Points, in no order, along strands that fork, close into loops and pass close to each other.
Two points are linked if the straight distance between their rows is under 42.5.
Q323: -36,-7,14,8,48,12,1,-40,-52,-32
Q238: -25,25,-12,44,-1,45,-12,-1,-29,-31
Q935: -10,32,-14,44,-9,27,9,24,-17,-2
Q54: 71,4,4,-9,8,-40,-39,-12,46,-31
Q357: -48,-10,12,-7,-1,53,-25,-19,-20,-59
Q435: 75,2,31,-10,3,-42,-1,14,23,-43
Q234: 12,-15,6,-41,-11,-43,23,16,35,44
Q254: 26,-18,5,-36,-19,-5,-16,19,56,35
Q664: 74,-3,44,-4,5,-32,19,27,6,-39
Q19: -47,25,-39,23,-20,-3,12,9,-11,12
Q79: -5,12,-5,0,-10,-31,45,30,0,39
Q40: -49,-2,-6,10,18,-9,18,-31,-57,-28
Q869: 71,1,15,-10,3,-43,-25,3,40,-37
Q128: 15,28,1,27,-12,10,21,41,0,15
Q839: 32,11,32,24,22,-2,43,25,-39,-1
Q73: -45,-20,19,-12,38,18,-8,-39,-40,-43
Q95: -53,-20,11,-13,18,17,-3,-34,-40,-47
Q753: 22,-54,-9,-46,-17,8,-48,-41,37,28
Q818: 51,4,39,14,12,-11,43,35,-20,-10
Q320: -28,18,-19,18,-4,-23,41,13,-25,22
Q299: 29,-33,3,-44,-19,2,-39,-4,57,30
Q470: -18,16,-17,11,-9,-24,42,23,-8,35
Q363: -54,21,-34,24,-21,8,1,-1,-19,-18
Q969: 14,19,1,8,-16,-7,21,43,18,28
Q558: 8,0,4,-21,-11,-37,35,29,20,41
Q380: -44,-27,38,-35,32,44,-24,-23,-12,-45
Q848: -23,0,10,22,46,8,13,-30,-58,-22
Q278: 14,-27,9,-55,-9,-48,14,1,40,41
Q196: -38,8,-10,25,13,-4,24,-15,-51,-13
Q687: -34,15,-8,30,-4,51,-22,-11,-27,-46
Q789: 1,-14,-4,-31,-29,15,-7,24,49,65
Q100: -59,-12,-1,-6,2,15,-2,-26,-37,-47
Q728: -9,-2,-10,-19,-26,6,3,29,42,70
Q374: 23,0,5,-21,-22,-6,-1,36,46,35
Q735: 60,-5,-17,-3,23,-35,-53,-49,38,0
Q546: -7,10,12,34,35,9,27,-9,-57,-9
Q140: 13,12,22,34,31,8,38,10,-51,-2
Q578: -56,16,-26,19,-23,23,-11,-8,-20,-35
Q821: -40,4,0,12,-8,60,-30,-16,-20,-57
Q257: 61,0,43,3,9,-18,35,34,-11,-20
Q438: 11,33,-2,42,-7,26,14,37,-10,2
Q737: -29,24,-32,14,-21,2,16,25,14,47
Q266: -45,26,-39,17,-20,-6,17,14,5,36
Q881: -12,11,-15,-4,-21,-5,18,33,27,58
Q106: 57,-13,-22,2,24,-18,-57,-62,26,17
Q458: -23,31,-21,42,-11,32,0,12,-22,-13
Q852: 20,-46,-1,-49,-23,16,-41,-15,50,37
Q690: -31,16,-14,28,4,-10,31,-1,-41,-1
Q385: 24,8,6,-10,-19,-9,10,43,35,28
Q658: 29,-45,-11,-35,-5,-3,-52,-51,35,21
Q97: -49,-22,27,-28,13,48,-21,-20,-17,-52
Q129: 35,-39,-18,-23,5,-5,-54,-63,24,21
Q191: 69,3,-7,-6,16,-45,-44,-28,41,-21

A tip is a point with one link. Name the tips that can be reached along the links from each point below, in the order of the rows.
Q753 -> Q380, Q129
Q79 -> Q40, Q278
Q435 -> Q100, Q106
Q737 -> Q789, Q578

Name the points in between on the shortest way along the links from the first point to the second, in order.
Q380; Q687 -> Q97, Q357, Q821
Q737; Q789 -> Q881, Q728
Q191; Q664 -> Q54, Q869, Q435
Q969; Q935 -> Q128, Q438
Q254; Q129 -> Q299, Q852, Q753, Q658
Q79; Q196 -> Q470, Q320, Q690
